Each row is a point on a landscape with many peaks, with its height.
From any point a climber steps to the highest of the 2 points nearest to it. It stops when none of these is higher. Distance is the straight distance between rows; heights are no part of it.
j135: -1.855  1.410  1.577  -2.185  -0.473  1.920  -0.056  -2.754  -0.794  -1.739  3.275  1.718  1.924  -0.457  -2.181  1.796  -0.437  2.534  -0.214  -0.753  0.307  -1.175  0.006  height 508
j36: 1.117  -0.796  -1.721  -1.638  0.096  1.082  -0.632  0.533  -0.042  -2.167  -0.744  -2.490  0.953  0.403  4.135  -0.615  -1.600  -2.839  -0.030  -2.048  1.926  0.478  -0.811  height 526
j549: -1.460  -0.656  3.520  -1.032  -0.540  -1.239  -1.486  0.438  -0.159  -3.633  2.758  -0.395  2.679  -0.949  -0.477  1.321  0.043  0.148  0.064  2.240  2.631  -0.793  2.502  height 462
j247: -0.992  -0.067  0.563  0.521  -0.395  -2.263  -0.220  0.355  0.341  0.264  -1.868  0.324  -3.246  2.094  -3.123  -0.183  -0.167  -0.623  -0.188  1.881  1.216  0.449  0.380  height 92
j418: -0.260  -1.270  1.288  -1.264  0.039  -1.451  -4.033  3.361  0.854  -0.386  1.839  1.609  1.232  -2.255  2.467  -0.730  0.906  -2.253  0.384  3.967  -1.719  1.756  -1.208  height 22
j146: 0.503  -1.302  0.668  1.227  0.012  -2.841  0.138  1.320  -1.036  -0.510  -1.374  0.078  3.233  -1.786  0.121  -0.594  -0.070  -2.160  1.529  -0.242  0.795  -0.253  1.793  height 423
j716: -3.191  1.735  -0.223  -3.246  0.493  -0.360  -2.548  -1.159  0.328  0.210  2.055  2.274  0.022  1.230  -1.923  1.994  -1.085  0.768  -0.707  2.353  -0.621  0.362  -2.122  height 588
j398: 0.897  0.083  -2.683  -1.189  1.202  1.214  0.592  0.160  -0.081  1.245  -1.930  -1.743  2.867  -0.338  4.346  1.290  -1.827  -1.087  -0.906  -4.293  0.062  -0.732  -1.447  height 551
j982: 0.605  -1.179  0.791  0.821  -0.466  -2.130  -2.921  3.238  0.873  1.770  -0.575  2.255  -2.486  -1.222  0.088  -1.558  1.604  -1.698  -0.160  4.208  -3.803  2.002  -1.298  height 31
j357: 2.244  0.692  0.903  1.942  -0.711  2.338  2.631  -1.574  -2.029  0.987  1.879  1.071  2.399  -2.393  0.146  -1.535  1.538  2.931  0.651  -1.993  -1.514  -0.956  1.241  height 504
j475: -0.510  0.368  2.029  2.056  0.073  -1.711  1.941  -1.004  -1.630  -0.486  1.920  1.572  3.010  -1.512  -4.061  -0.006  0.964  2.031  0.704  -1.586  0.753  -1.407  2.573  height 457
j645: -0.720  -1.611  1.964  1.432  -0.629  -3.265  -2.469  3.298  1.467  1.521  -1.814  1.226  -1.992  -0.424  -0.723  -0.172  1.008  -0.948  -0.475  4.282  -3.592  0.641  0.048  height 37
j152: -0.219  -0.064  1.702  0.995  -0.446  -2.482  -0.141  0.384  -0.610  -0.714  -0.217  0.720  -1.518  1.378  -3.894  -1.223  0.579  -0.850  0.415  1.414  1.927  0.743  1.712  height 81
j404: -0.452  -0.227  -2.585  -2.811  1.158  1.267  -1.143  0.327  0.803  1.112  -0.679  -0.900  2.333  0.011  5.038  2.021  -2.186  -1.352  -0.587  -2.064  -0.620  0.035  -2.462  height 562
j808: -0.920  -0.027  2.539  1.983  -0.731  -1.866  1.825  -1.132  -0.836  -0.311  1.096  0.850  0.324  0.710  -3.937  0.356  0.665  2.186  0.569  -0.550  1.528  -1.459  3.152  height 427
j354: -0.379  -2.406  1.980  -0.590  -2.477  -1.655  -1.587  3.355  2.450  -1.773  -1.938  -2.218  -1.670  -0.226  2.254  0.211  0.261  -1.909  0.274  3.196  -0.654  0.860  1.226  height 535
j11: -0.828  0.962  -0.213  -1.269  -0.498  2.109  0.017  -0.786  1.736  0.245  -0.015  -1.002  -3.410  2.666  0.307  1.183  -0.894  2.101  -1.058  1.049  0.045  -0.033  -0.505  height 408
j291: 1.675  -0.519  -0.327  0.891  -0.379  1.003  0.698  0.462  0.064  -0.129  -1.312  -1.535  -1.772  0.504  1.033  -1.122  0.171  -0.575  0.417  -0.222  0.551  0.173  0.385  height 191
j732: -0.195  -0.750  4.068  0.382  -0.616  -0.815  -0.978  1.154  -0.584  -3.128  2.927  -0.504  3.652  -2.697  0.922  0.500  1.282  0.486  0.437  1.774  1.787  -1.030  3.110  height 453
j959: 3.562  -0.169  -2.246  0.379  -0.288  3.539  0.804  0.668  1.038  -1.389  -0.950  -3.548  -4.134  1.022  3.154  -1.991  0.982  -1.741  -1.384  -1.848  1.319  0.825  -1.157  height 173
j246: -2.605  0.300  -0.947  -0.967  0.868  -3.155  -0.348  -0.429  -0.204  -0.126  -1.474  0.781  0.588  1.357  -2.824  0.708  -1.237  -1.459  0.744  0.006  1.766  0.451  -0.575  height 595
j867: 0.393  0.232  -2.588  0.906  1.404  -1.417  1.029  -1.115  -1.800  -0.440  -1.961  0.269  -0.459  0.749  -2.227  -2.080  -0.696  -2.822  0.466  -1.534  1.946  0.970  -1.454  height 385
j770: -2.819  -0.058  3.423  0.761  0.784  -3.373  -1.423  0.492  -0.083  -0.495  2.861  2.171  3.689  -2.236  -3.069  3.230  1.960  1.480  -0.862  2.254  0.479  -1.731  1.681  height 416
j827: -0.830  -0.560  2.162  0.466  0.901  -3.838  -2.214  1.697  -0.479  0.801  0.768  2.997  1.187  -1.303  -2.560  0.329  1.432  -0.741  -0.150  3.379  -1.082  0.587  0.639  height 54
j165: 1.006  1.008  1.723  0.247  -0.699  2.723  1.401  -1.972  -1.639  -0.426  3.746  1.600  2.569  -2.204  -0.213  -0.750  1.170  3.439  0.430  -0.882  -1.279  -0.803  1.136  height 534
j847: 2.389  1.385  -0.377  1.302  -0.473  4.155  2.045  -1.262  0.344  1.670  -0.032  -0.291  -3.879  1.071  -0.218  -1.284  1.107  2.948  -0.501  0.062  -0.918  -0.108  -0.474  height 490
j428: -0.959  0.423  1.907  -1.208  -0.395  0.406  -1.345  0.205  0.191  -0.505  2.199  0.495  1.074  -0.651  1.015  0.940  0.042  1.504  -0.117  1.877  -0.390  0.079  0.513  height 422
j302: -0.088  -0.574  -1.588  0.775  0.975  -2.867  1.093  -0.061  -1.471  -0.704  -1.904  0.025  1.962  0.065  -1.542  -1.454  -1.019  -2.873  1.171  -2.020  1.954  0.158  0.174  height 399
j430: -0.587  -0.711  0.757  -0.016  0.253  -3.403  -2.135  1.653  -0.204  0.493  -0.773  1.517  1.002  -1.307  -0.461  -0.110  0.499  -2.133  0.841  2.617  -0.969  1.127  -0.031  height 48
j432: 0.782  0.562  -3.238  -1.898  1.410  1.261  -0.315  -1.417  -1.676  -0.812  0.294  0.166  0.646  0.818  0.533  -1.887  -0.909  -2.526  0.215  -2.027  1.311  1.274  -2.480  height 319
j295: 0.667  -1.000  0.765  -1.043  -0.827  1.636  -2.655  2.338  1.515  0.486  2.583  0.272  -0.145  -2.157  5.019  -0.032  0.880  0.659  0.484  2.470  -2.534  0.945  -0.976  height 452
j620: 0.656  -0.657  -0.080  1.223  -0.354  1.275  2.321  -0.096  1.192  0.060  -2.919  -3.385  -1.072  1.638  1.484  1.223  -1.509  1.052  -0.842  -2.329  1.311  -1.417  1.715  height 166
j464: -0.143  -1.381  -0.094  1.498  0.009  -3.736  0.226  1.091  -0.370  -0.252  -2.523  -0.094  1.009  -0.348  -1.557  -0.724  -0.171  -2.819  1.549  0.044  1.324  0.404  0.936  height 412
j768: -0.161  0.039  0.768  1.912  -0.217  -1.285  -0.431  1.338  0.691  3.174  -1.392  1.233  -1.587  -0.100  -0.494  0.518  1.037  1.525  0.307  2.051  -3.003  0.197  -0.323  height 365
j22: 1.834  -0.654  -1.522  -0.341  0.072  1.960  1.120  -0.048  -0.693  -1.639  -1.045  -3.210  0.526  0.447  3.706  -1.141  -1.392  -2.185  -0.646  -3.761  1.992  -0.773  0.135  height 533
j721: 0.941  1.474  -3.710  0.643  1.851  1.538  2.525  -2.957  -2.016  1.361  -1.213  0.901  1.543  0.073  -1.693  -1.176  -0.148  -0.020  -0.110  -4.729  -0.672  -0.782  -1.874  height 282
j294: -2.904  -0.314  -0.149  -0.639  0.629  -3.902  -0.051  -0.347  -0.323  -1.807  -0.678  -0.028  2.105  1.008  -2.403  1.056  -1.886  -1.993  0.797  -0.724  2.896  -0.635  1.175  height 570
j633: 1.166  0.909  0.839  0.950  -0.918  2.741  2.132  -1.571  -0.429  0.391  0.477  -0.167  -3.053  1.799  -2.088  -1.409  0.699  3.189  -0.146  -0.056  0.447  -0.360  0.992  height 536
j933: -1.039  -1.093  4.157  -0.106  -0.348  -0.731  -2.023  1.788  0.321  -1.910  3.548  0.391  3.735  -3.174  1.339  1.901  2.022  1.332  -0.375  3.462  0.422  -0.880  2.029  height 445
j7: 2.649  0.951  -3.156  1.341  1.359  1.955  1.903  -1.396  -1.307  -0.871  -1.711  -1.957  -3.195  1.545  -1.359  -2.901  0.291  -1.812  -1.032  -2.260  1.697  1.051  -1.438  height 214
j938: 0.114  -0.116  -2.341  1.198  1.234  -1.951  0.871  0.114  -0.473  2.518  -3.148  0.892  0.895  -0.448  -1.035  -0.108  -0.386  -1.543  0.720  -0.995  -1.053  0.526  -1.180  height 417
j596: -1.608  0.492  0.324  -1.316  -0.067  0.412  0.851  -1.923  0.009  -1.632  0.497  -1.054  0.906  1.894  -1.074  0.797  -1.948  0.629  0.120  -1.827  2.190  -0.961  1.117  height 392
j601: 0.891  -0.998  -0.435  -0.998  -0.321  -0.197  -1.319  1.412  0.002  -1.478  -0.671  -0.833  -0.398  -0.155  2.068  -1.285  -0.225  -3.033  0.628  0.947  0.991  1.465  -0.377  height 502
j945: -0.505  1.221  -2.114  -2.120  0.822  1.379  0.056  -2.464  -1.520  -1.349  1.386  0.795  0.920  1.047  -1.530  -1.291  -1.224  -0.922  0.068  -1.426  1.331  0.231  -1.442  height 308
j539: -0.853  -0.322  -2.197  -2.399  0.792  0.000  -2.313  1.088  1.182  1.185  -0.477  -0.111  0.660  0.156  3.798  1.163  -1.645  -1.246  -0.013  0.325  -1.425  1.082  -2.697  height 577
j304: -1.537  0.345  -0.744  -0.582  0.493  -0.764  0.685  -1.131  -0.041  -0.205  -0.829  -0.365  2.044  0.718  -0.274  1.552  -2.323  -0.253  0.243  -1.661  1.220  -1.192  0.289  height 406
j27: -1.770  0.498  -0.178  -0.259  1.702  -4.490  -1.739  0.089  -1.424  1.198  0.707  3.990  2.739  -1.286  -3.908  0.689  0.358  -1.594  0.150  1.451  -0.127  0.779  -0.529  height 538
j729: -3.284  1.807  0.545  -3.092  0.162  0.016  -1.327  -2.289  -0.088  -1.296  2.616  1.715  1.799  0.396  -2.303  2.394  -1.430  1.223  -0.197  0.179  0.763  -0.472  -1.009  height 544
j624: 1.265  -0.502  0.101  1.749  0.009  -0.589  1.385  0.462  -0.883  0.826  -1.011  0.058  2.458  -1.742  0.895  -0.324  0.201  -0.149  1.408  -1.178  -0.456  -0.518  1.311  height 437
j222: 1.338  -0.011  1.419  -0.264  -1.416  3.007  0.682  -0.709  -0.803  -1.566  3.039  -0.832  0.636  -0.172  1.963  -1.131  0.106  1.713  0.367  -0.203  0.657  -0.384  1.423  height 394
j685: 2.280  -1.593  -0.939  -0.113  -1.136  1.989  -1.069  2.541  2.326  0.876  -0.853  -2.065  -2.047  -1.377  5.227  -0.264  0.493  -0.535  -0.010  0.221  -1.697  0.317  -0.643  height 478
j554: -0.381  0.112  -0.833  -0.130  0.584  -0.690  0.589  -0.350  -0.571  0.939  -0.664  0.406  2.600  -0.898  1.139  1.305  -0.946  0.039  0.535  -0.948  -0.554  -0.391  -0.289  height 421
j691: 0.466  -0.844  0.337  -0.126  0.095  -1.263  -2.991  3.013  0.645  1.380  1.494  2.274  -0.277  -2.377  2.023  -1.318  1.631  -1.327  0.151  3.993  -3.291  2.040  -1.969  height 25
j111: -0.862  -0.545  1.314  0.504  0.917  -5.154  -2.023  1.546  -0.598  1.122  -0.579  3.171  -0.426  -0.419  -4.266  -0.684  1.104  -2.449  0.005  2.946  -0.200  1.409  0.125  height 61
j225: 0.240  0.955  -0.244  0.862  -0.185  -0.615  0.447  -0.445  -0.353  1.241  -1.030  1.311  -3.534  1.944  -3.553  -1.282  0.696  0.095  0.037  1.531  0.453  0.934  -0.478  height 105
j995: 3.378  1.179  -3.294  1.868  1.455  3.281  2.481  -1.440  -1.039  0.624  -0.973  -0.687  -3.124  0.908  -0.868  -2.748  1.171  -0.320  -0.517  -2.639  -0.079  0.639  -1.831  height 229
j935: 2.278  0.064  -0.202  2.348  -0.017  2.177  3.505  -1.340  -1.352  1.421  -0.283  -0.276  1.113  -0.825  0.421  -1.039  0.662  2.359  0.257  -3.011  -1.042  -1.240  1.250  height 476
j133: -4.404  0.124  2.931  -0.186  0.261  -3.250  -1.868  0.362  1.450  0.025  1.545  1.389  1.065  0.486  -2.791  4.185  -0.049  2.745  -1.247  2.840  -0.761  -1.488  1.020  height 467
j674: 1.222  1.146  -1.286  1.034  0.189  2.457  1.068  -0.593  0.649  3.227  -0.849  0.792  -3.380  0.585  -0.218  -0.246  1.212  2.425  -0.427  0.441  -2.527  0.335  -1.510  height 446
j725: -1.338  0.566  0.843  0.757  -0.362  -0.693  1.607  -1.311  0.249  0.624  -0.161  0.472  -0.583  1.322  -2.662  0.977  -0.489  2.143  0.376  -0.542  0.497  -1.062  1.424  height 395
j572: -0.382  -1.436  2.066  -0.175  -1.424  -0.683  -1.816  2.307  1.791  -0.852  -0.440  -1.245  -0.376  -0.361  2.904  1.215  -0.081  0.051  0.008  2.580  -1.168  0.198  1.287  height 552
j777: -0.770  0.416  1.719  -0.780  -1.030  0.536  0.686  -1.287  -0.907  -2.673  1.940  -0.573  -1.500  2.188  -2.043  -1.064  -0.472  0.592  0.379  0.749  2.723  -0.551  2.052  height 503
j502: 0.876  0.358  0.073  0.135  -0.317  2.170  0.578  -0.042  0.601  2.370  0.846  0.234  0.543  -1.087  2.460  1.065  0.499  2.599  0.419  -0.049  -2.642  -0.541  -0.406  height 414
j386: -1.113  -1.931  1.947  0.952  -0.408  -5.013  -2.353  3.235  0.862  0.130  -1.696  0.959  -0.224  -1.126  -1.495  -0.171  1.143  -2.286  0.170  3.442  -1.674  0.830  0.710  height 43
j499: 0.364  -0.176  0.488  -1.073  -0.376  0.859  -2.313  1.333  0.419  0.337  2.228  0.945  -0.172  -1.112  2.544  -0.467  0.523  -0.169  0.472  2.655  -1.202  1.027  -0.655  height 440
j800: 3.114  0.247  -3.927  0.506  1.620  1.715  0.402  0.327  0.450  1.179  -1.985  -1.170  -2.349  -0.206  2.111  -1.728  1.078  -2.565  -0.872  -1.552  -0.364  1.685  -2.944  height 348
j845: 2.644  -0.177  -1.155  1.314  -0.009  2.263  0.752  0.513  0.221  2.438  -0.475  -0.409  -0.480  -1.046  3.244  -0.611  0.997  0.888  0.221  -0.820  -2.190  0.300  -0.579  height 390
j551: -0.952  0.952  -2.582  0.261  1.692  -1.473  1.265  -1.455  -1.062  1.621  -1.542  1.186  1.794  0.271  -2.478  0.511  -1.356  -0.625  0.511  -2.361  -0.012  -0.346  -1.245  height 443
j668: -0.930  -0.119  1.894  0.105  0.330  -4.347  -1.123  0.483  -0.857  -0.084  0.497  2.874  -1.641  0.868  -5.239  -0.847  1.054  -1.666  -0.318  2.638  1.522  0.817  0.847  height 70
j242: -1.197  1.677  0.497  -2.241  -0.746  2.682  -0.727  -1.871  0.991  0.070  1.845  1.027  -1.886  1.714  -0.644  1.233  -0.631  2.690  -0.757  1.220  -0.925  0.066  -0.835  height 439
j590: 2.071  -1.406  2.992  0.803  -2.133  -0.122  -0.631  1.960  -0.505  -2.243  0.927  -0.515  1.117  -2.099  1.353  -1.926  2.092  -0.737  1.330  1.623  0.649  0.027  3.098  height 550
j265: 0.358  -2.260  1.239  -0.278  -2.195  -1.815  -1.155  2.391  1.094  -2.969  -2.532  -1.877  -1.338  -0.087  0.894  -0.933  0.178  -3.338  0.397  1.998  1.261  0.935  1.491  height 525
j317: 2.322  -0.576  -0.840  0.401  -0.829  2.600  0.732  0.604  1.237  -0.777  -1.814  -3.149  -2.059  0.658  3.728  -0.494  -0.066  -0.725  -0.462  -1.521  0.902  0.198  0.155  height 182
j550: -1.787  -0.142  0.417  0.762  0.375  -2.731  -1.348  1.221  1.092  2.418  -1.665  1.190  -2.000  0.913  -1.750  1.117  -0.152  0.825  -0.438  2.702  -2.674  0.354  -0.779  height 364
j765: 0.465  -0.654  -1.923  -0.694  0.660  -0.550  -0.169  0.254  -0.510  -0.438  -2.002  -1.122  1.068  -0.168  1.890  -0.315  -0.999  -2.609  0.566  -1.211  0.805  0.672  -0.965  height 515
j904: 2.099  -0.592  -0.779  2.365  0.196  0.926  2.942  -0.191  -0.817  1.351  -2.169  -1.154  2.094  -1.268  1.997  -0.330  -0.194  0.365  0.454  -3.640  -0.763  -1.262  1.094  height 454
j513: 1.449  -0.004  -0.756  1.108  0.800  2.000  2.923  -0.610  -0.176  0.399  -2.448  -3.221  0.512  1.081  2.186  0.657  -1.382  1.068  -1.527  -5.113  1.076  -2.192  1.395  height 160
j485: -1.499  0.165  -0.033  -0.486  -0.217  -0.285  0.275  -0.471  2.024  -0.358  -2.020  -1.911  -2.653  2.744  -0.115  1.904  -1.800  0.709  -0.728  0.440  0.764  -0.294  0.100  height 383
j882: -1.804  0.852  -0.317  0.453  -0.302  -0.613  1.522  -1.339  0.781  0.088  -1.682  -0.880  -2.429  2.924  -2.502  1.159  -1.466  1.086  -0.067  -0.656  1.543  -0.921  0.715  height 369
j108: 1.648  -1.354  -2.842  -0.679  -0.520  0.911  -1.196  1.879  1.983  -1.032  -2.699  -2.628  -4.275  0.331  2.489  -1.249  0.573  -3.517  -0.983  0.742  0.325  2.523  -2.259  height 158
j409: -2.204  -0.299  1.245  1.279  0.178  -3.019  1.467  -0.759  -0.714  -1.431  0.588  -0.299  4.320  -0.616  -2.169  1.807  -0.769  0.326  0.994  -2.343  2.431  -1.706  2.595  height 528
j779: -0.244  1.413  0.242  0.722  -0.238  0.330  -0.144  -0.094  0.945  2.867  -0.335  1.458  -3.395  1.350  -1.572  0.563  0.546  2.814  -0.839  2.434  -2.574  0.374  -0.788  height 402
j871: -1.854  2.049  0.166  -2.984  -0.519  3.335  0.104  -3.322  0.489  -0.915  2.350  0.962  -0.181  1.141  -1.182  1.433  -1.121  2.586  -0.764  -0.644  0.008  -0.946  -0.884  height 472
j253: 2.338  0.257  -4.455  -0.491  1.800  1.818  0.240  -0.764  -1.350  -0.185  -0.380  -0.634  -1.066  0.315  1.074  -3.142  0.499  -3.548  0.047  -2.181  0.811  1.889  -3.500  height 331
j640: 2.632  0.219  -2.683  1.432  0.984  2.206  1.173  0.610  0.898  2.527  -2.370  -1.344  -2.100  -0.277  2.655  -0.185  0.693  -0.023  -0.694  -1.883  -1.117  0.435  -1.539  height 368
j127: 1.586  1.059  -2.312  1.792  1.149  0.896  2.417  -1.620  -2.241  1.653  -0.663  1.169  0.518  -0.558  -2.121  -2.328  0.643  -0.091  0.828  -2.573  -0.523  0.184  -0.849  height 264
j877: -1.296  -0.186  0.896  1.741  0.172  -1.229  2.919  -1.523  -0.933  -0.369  0.266  -0.642  4.160  -0.772  -1.291  1.347  -0.924  1.652  0.676  -3.891  1.017  -2.334  2.730  height 506
j223: 1.211  -0.342  -1.928  -0.272  0.841  0.899  1.043  -0.228  -1.419  -0.583  -1.003  -2.006  3.694  -0.506  3.131  -0.360  -1.733  -2.004  0.157  -4.641  1.100  -0.966  0.117  height 541
j326: 1.065  0.174  1.878  -0.125  -1.013  0.933  -0.101  0.061  -1.102  -1.034  2.487  0.599  0.715  -0.750  0.644  -1.423  0.851  0.814  0.644  1.339  0.760  0.213  1.441  height 407
j288: -2.807  0.755  -0.307  -3.569  0.453  0.075  -3.425  0.305  1.286  0.092  1.883  1.353  -1.133  1.322  0.902  1.569  -1.153  0.295  -0.773  3.175  -1.465  1.258  -2.858  height 629
j627: 1.056  -0.264  -1.403  0.786  0.015  1.290  1.128  0.764  2.014  0.272  -3.825  -3.691  -2.734  1.254  2.356  1.263  -0.895  -0.600  -1.690  -1.880  0.500  -0.028  -0.001  height 174
j315: 0.087  1.384  1.247  -1.536  -0.999  4.257  0.458  -2.371  -0.625  -0.304  4.739  1.626  2.241  -1.820  0.820  0.606  0.927  3.620  -0.073  -1.039  -1.558  -0.845  -0.254  height 505
j406: -0.018  0.569  -0.196  -1.120  -0.375  2.787  1.657  -2.284  -1.031  -2.265  0.912  -2.018  -0.131  2.051  0.225  -0.453  -1.452  1.183  -0.506  -2.558  2.177  -1.179  0.909  height 377
j244: 0.278  -1.693  0.105  -0.168  -0.672  1.083  -2.134  2.892  2.195  1.524  0.000  -0.787  -0.040  -1.831  5.517  0.754  0.312  -0.112  0.416  1.471  -3.070  0.425  -0.890  height 463
j279: 2.611  -0.714  -2.426  -0.791  -0.428  2.217  -0.602  1.007  0.778  -1.934  -0.769  -2.566  -4.398  0.975  2.377  -2.565  0.546  -3.126  -0.660  -0.119  1.881  2.074  -1.824  height 165
j946: 0.975  -0.370  -1.866  0.759  0.502  -1.328  -0.487  1.095  0.484  0.966  -2.779  -0.310  -3.022  0.530  -0.558  -0.993  0.227  -2.698  0.183  1.461  -0.381  1.512  -1.789  height 137
j115: -2.439  0.907  -0.944  -0.104  1.220  -2.498  -0.005  -1.294  -0.740  1.422  -0.195  2.447  3.750  -0.946  -2.445  1.887  -1.030  0.016  0.676  -1.494  -0.458  -0.655  -0.979  height 474
j837: 0.148  1.350  -0.046  -1.763  -0.373  4.620  0.458  -2.794  -0.034  1.429  3.441  2.263  1.868  -1.786  1.179  0.985  0.750  3.972  -0.124  -1.777  -3.445  -0.760  -1.708  height 475
j531: 2.502  0.102  -1.804  1.754  -0.227  1.038  1.331  0.056  -0.631  -0.809  -1.870  -1.403  -2.783  0.577  -0.268  -2.597  0.576  -2.111  0.157  -0.942  1.434  1.286  -0.550  height 202
j585: 0.262  1.349  -0.341  -0.648  -0.247  3.478  1.084  -1.690  0.641  2.904  1.451  1.383  0.157  -0.890  1.406  1.491  0.660  4.133  -0.384  -1.079  -3.417  -0.772  -0.788  height 441
j628: 2.780  1.229  -1.876  1.768  0.558  2.964  2.519  -1.885  -2.505  1.009  0.331  0.390  -1.117  0.012  -1.573  -3.581  1.524  0.280  0.257  -2.534  -0.373  -0.097  -0.584  height 248
j390: 1.788  0.366  -1.064  1.490  0.215  -0.203  0.210  0.337  -0.553  1.930  -1.591  1.162  -3.286  0.511  -1.843  -1.802  1.374  -0.692  0.257  1.865  -0.705  1.965  -1.403  height 122
j134: -0.026  0.348  1.328  2.268  -0.147  0.054  3.148  -1.895  -1.872  -0.472  1.688  0.377  3.740  -1.410  -2.340  -0.345  0.086  2.460  0.808  -3.285  0.415  -2.080  2.625  height 483
j704: 1.227  -1.338  -2.558  0.650  -0.272  -0.823  -1.272  2.347  2.122  0.464  -4.190  -1.328  -4.126  -0.115  1.209  -0.858  0.909  -3.422  -0.872  1.544  -1.525  2.542  -2.660  height 149
j104: -0.935  0.007  -1.183  0.294  1.152  -2.553  -1.095  0.911  0.518  2.445  -2.407  1.102  -0.427  -0.151  -0.463  0.468  -0.676  -1.209  0.366  1.371  -2.101  0.847  -2.050  height 391
j661: 0.378  0.699  1.026  0.756  -0.707  0.916  2.255  -1.618  -1.137  -1.912  0.688  -1.211  -2.477  2.702  -3.198  -2.230  -0.388  0.476  0.089  -0.888  2.499  -0.820  1.609  height 539
j314: -3.462  -0.417  1.303  -0.386  0.681  -3.823  -0.282  -0.384  -0.280  -2.423  1.289  0.398  3.959  -0.100  -2.712  2.221  -0.925  -0.796  0.503  -0.526  3.262  -1.453  1.952  height 549
j525: 0.877  -1.618  -0.803  -0.591  -0.946  0.531  -1.355  1.939  1.649  -0.425  -1.677  -2.138  -1.151  -0.283  4.310  -0.216  -0.328  -2.192  0.307  0.735  -0.402  0.882  -0.721  height 491
j850: 0.024  1.434  -2.964  -0.983  1.043  2.256  1.856  -3.395  -2.001  -0.510  0.444  0.223  0.990  0.801  -1.508  -1.595  -0.899  -0.497  -0.382  -4.264  0.609  -0.631  -1.539  height 295
j28: -2.841  0.949  0.344  0.062  1.225  -3.530  -1.144  -0.342  -0.520  1.465  1.033  3.210  3.429  -1.525  -3.320  2.164  0.614  0.702  -0.014  0.649  -0.749  -0.582  -0.386  height 507
j671: 1.717  -0.012  0.605  -0.670  -1.104  3.159  0.961  -0.773  -0.493  -1.986  1.143  -2.276  -0.989  1.102  1.980  -1.455  -0.813  0.804  0.063  -1.108  1.437  -0.588  1.145  height 382
j711: 0.387  1.207  1.658  0.792  -1.142  1.167  2.073  -2.094  -1.132  -0.933  1.720  0.879  -1.294  1.621  -3.918  -1.708  0.641  2.399  0.189  -0.619  1.032  -0.641  1.851  height 591
j308: -4.128  -0.119  2.127  -0.946  -0.011  -1.975  -1.833  0.772  2.104  0.092  0.767  -0.150  0.809  0.821  0.258  4.389  -1.156  2.627  -1.021  2.987  -1.834  -1.187  0.326  height 501
j105: -1.969  0.640  -0.832  -1.141  1.390  -3.383  -1.208  -0.537  -1.174  0.057  0.187  2.818  1.275  0.654  -4.163  0.007  -0.655  -2.080  0.364  0.993  1.395  0.849  -0.660  height 566
j124: 0.148  0.188  -0.127  -0.046  0.226  3.167  3.301  -2.210  0.193  0.719  -1.187  -2.166  1.361  1.083  1.745  1.927  -1.703  3.324  -1.543  -5.365  0.416  -2.317  0.947  height 154
j35: 2.372  -0.671  0.083  -0.166  -1.229  3.608  -0.525  1.381  1.519  0.977  1.121  -1.117  -3.166  -0.424  3.938  -0.948  1.292  1.161  0.092  0.947  -1.335  0.618  -0.634  height 456
j234: 2.380  0.117  0.510  -0.102  -1.428  3.480  -0.188  0.373  0.070  -0.013  2.167  -0.358  -2.401  0.142  2.106  -2.040  1.642  0.995  0.475  1.288  -0.264  0.830  0.289  height 434
j840: -1.117  -0.171  3.161  -1.168  -0.930  -0.537  -1.115  0.094  -0.044  -2.957  2.316  -0.152  -0.306  1.164  -1.197  0.375  -0.078  0.829  -0.198  2.652  2.530  -0.361  2.296  height 477
j311: -1.477  0.325  -1.510  -3.295  0.460  1.440  -2.617  0.513  1.799  0.641  1.006  -0.158  -1.151  0.993  3.417  1.674  -1.758  0.292  -0.602  1.588  -1.453  0.720  -2.993  height 598
j68: -4.580  0.347  2.652  0.128  0.793  -3.640  -0.849  -0.237  0.668  -0.281  2.299  2.046  2.654  -0.636  -4.383  4.182  0.791  1.943  -0.959  0.984  0.984  -1.965  1.398  height 432
j562: -1.359  -0.172  4.023  0.688  0.015  -1.707  -1.066  0.647  -0.341  -0.679  2.984  1.086  2.963  -2.597  -0.833  2.327  1.894  2.343  -0.295  2.429  0.177  -1.472  1.947  height 433
j886: 1.467  -1.969  2.778  -0.219  -2.413  -0.685  -0.797  2.159  0.457  -2.915  -0.162  -1.489  -0.780  -0.769  0.863  -1.665  1.049  -2.513  1.000  2.395  1.571  0.608  2.532  height 537
j616: -2.413  -0.992  2.417  -0.586  -0.743  -1.501  -1.667  1.397  2.252  -0.214  0.055  -1.362  0.597  -0.096  2.281  3.081  -1.003  2.134  -0.545  2.346  -1.567  -0.939  1.216  height 530

For each start below, name the point where the climber stops.
j725 -> j246
j550 -> j246
j770 -> j711
j628 -> j165
j11 -> j288
j800 -> j165
j326 -> j288

Call two points neighbours if one is among the 2 nearest of the other. Go from one point of each pair to the other, from neighbour to neighbour, staying as high as possible. Name the lowest point that can't be avoided.
j572 / j590 -> j265
j288 / j711 -> j326
j711 / j590 -> j770
j165 / j711 -> j406
